Each row is a point on a tangle of strands that fork, close into loops and nearly touch. The rows are in no order.
(in the rows, 128 means zero)
Points whose rows are less than 36.6 apart are linked; no others are.
J97: [124 154  81 184 110 130 123  79]
J581: [120 117 179  88 129 112 106  86]
J204: [102 181 232 107 133 106 108 116]
J626: [ 84 174 174 102 145 135 131 117]
J602: [109 136  82 127 128 124 153 171]
J448: [133  61 120 122 130 113 142 153]
J596: [122  94 174  86 122  92 140 157]
J328: [140  92  74 168 131 116 119 176]
J396: [125 145  83 131 135 140 104 112]
J721: [139 130 201  90 129 130 149 139]
J881: [120 133  65 190 122 152 140  74]
J795: [126 153  69 193 111 147 144  73]
J363: [136 186 145 149 104 151 146  53]
J400: [172  94  85 125 109 118 107 128]
J59: [ 72 206 164 109 152 148 144 138]
J210: [177  89  80 147 111 126 118 135]
J335: [133 159 136 146 101 144 154  50]
J237: [146  68 149 136 134 107 128 166]
J521: [160  78 104  96 116 124 126 113]
J612: [ 97 195 192 112 151 154 148 145]
J390: [124 162 199 101 134 137 155 155]
J513: [126 180 223  94 131 121 119 148]
J940: [131 170 227  81 122 112 117 146]
J887: [135 136  66 164 120 127 131 175]
J468: [105 156 184  93 143 140 134 120]
J151: [167 106  79 156 131 156 110 111]
J978: [152 134 142 129 128 144 129 139]
J950: [124 106 140 139 133 137 126  75]
J914: [105 135  74 136 129 117 142 181]
J666: [131 125  78 187 130 147 118  84]
J167: [121 120 141 148 117 129 141  65]
J682: [121 141  91 118 128 141 152 151]
J714: [150  89 147 136 122 112 136 159]
J759: [119 113 201 107 131 108 158 170]
J634: [119 178  68 135 132 147 124 152]
J945: [110 128 205 104 138 128 130  90]
J631: [124 122  96 144 105 109 112  62]
J842: [143 111 115 112 127 143 144 130]
J951: [130 143 144 150 102 133 152  59]
J203: [113 118 194  91 133 120 121  84]
J551: [126  56 116 120 147 118 130 166]
J591: [101 192 219 122 143 132 122 130]
J542: [132 142 115 129 132 149 157 153]
J921: [111 111 154 109 131  90 125 179]
J393: [122 187  63 153 136 154 119 156]
J60: [142 101 139 126 137 147 121  91]
J43: [117 152 105 134 101 127 147  54]
J460: [ 90 192 213 132 147 138 136 124]
J941: [105 118 160  99 131  94 138 175]
J954: [103 147  90 140 131 131 113  95]
J145: [135 160  70 138 125 138 121 151]
J417: [119 109  71 153 146 115 108 194]
J998: [132 206 150 149 101 146 137  61]
J431: [124 143 191  88 138 139 139 126]
J22: [111  85 100 124 155 124 130 185]
J868: [142 140  74 132 118 132 124 150]
J890: [ 78 183 188 119 148 140 143 115]
J912: [121  69 119 125 156 126 132 178]
J482: [ 98 129 173 100 135 108 158 179]
J292: [142 140 133 132 129 149 145 148]
J649: [156  82 109  97 127 133 111  93]
J686: [ 86 198 175 105 153 152 149 144]
J756: [155 132 150 123 122 131 119 138]
J74: [144 130  63 172 125 142 141 166]
J68: [137  83 109 119 122 116  97  64]
J163: [152  65 120 113 118 117 147 136]
J809: [ 64 199 172 122 143 135 147 116]
J466: [106 130 101 133 130 129 118  82]
J407: [114 134 100 138 104 114 129  61]
J168: [143 102 115 116 124 132 153 140]
J489: [153 130 160 112 126 125 100 121]
J533: [123 133  68 156 127 115 129 181]
J505: [111 166 230 122 133 115 114 108]
J817: [103 102  84 125 154 122 123 192]
J98: [121 179 220 108 138 131 121 141]
J796: [133 159  52 176 132 161 151 169]
J865: [135  81 157 121 139  97 102 183]
J270: [109 124 188 104 134 112 162 175]
J356: [125 103 105 132 113 111 109  61]
J740: [164  96  90 111 113 122 108 117]
J47: [137  98 160  97 112  86 123 157]
J414: [132 142 205 101 128 128 155 154]
J212: [141 126 163 114 126 118  92 101]
J988: [135 175  58 168 132 159 133 166]
J162: [133 104  92 114 118 118 140 148]
J122: [128  93  83 128 121 102 125 162]
J388: [146  79 113 107 127 126  99  75]
J269: [157 135  71 152 125 148 116 139]
J321: [134 126  84 176 126 137 103  87]
J829: [166  83  76 158 114 123 126 148]
J547: [140  72 153 132 146 108 107 182]
J146: [151 101 156 124 115  97 124 159]
J38: [160  66 117 101 114 121 138 121]
J174: [140  96  76 153 124 108 118 168]
J680: [129 129  87 162 123 125  98  83]
J112: [137 114 110 108 134 148 127 109]
J3: [148 111  57 167 125 150 150 155]
J182: [159 116  84 138 124 138  95 113]
J857: [104 115  73 141 149 117 116 197]
J877: [118 148  86 164 111 120 112  79]
J208: [139 131  82 129 128 138 100 117]
J103: [178  93  79 151 119 145 115 122]
J995: [124  94 197  96 128 103 154 161]
J587: [155 120  62 160 129 165 136 135]
J142: [129 111 100 113 134 134 106  93]
J365: [123  93 157 114 135  88 107 181]
J642: [110 148 223 121 137 127 129  99]
J114: [127 119 172 101 124 107  95  89]
J273: [112 180 198 106 145 149 148 147]
J357: [116 116 107 125 135 135 116  84]
J20: [125 167 114 127 102 149 149  40]

A tip is a point with one link. Name the tips that can be reached along the links from each point below, in the order of the rows.
J208 => J328, J60, J417, J998, J829
J721 => J940
J602 => J204, J796

A piece is two or more points that can be reached from each other along the links. Count, over all rows, the pieces, the separate loops (a circle has one, a figure eight two, a Y none), the forks (points with three links) and the tips (points with one).
pieces => 5
loops => 3
forks => 4
tips => 8

How many points has the smallest loop of links through each point below? Write 0 if it is on no loop.
J890 => 12
J174 => 0
J921 => 14
J881 => 7

Name the points in between on the shortest way along the links from the first point to the second, in order.
J20, J68 => J43, J407, J631, J356
J98, J721 => J591, J460, J890, J626, J468, J431
J273, J460 => J612, J686, J59, J809, J890
J817, J163 => J22, J912, J551, J448
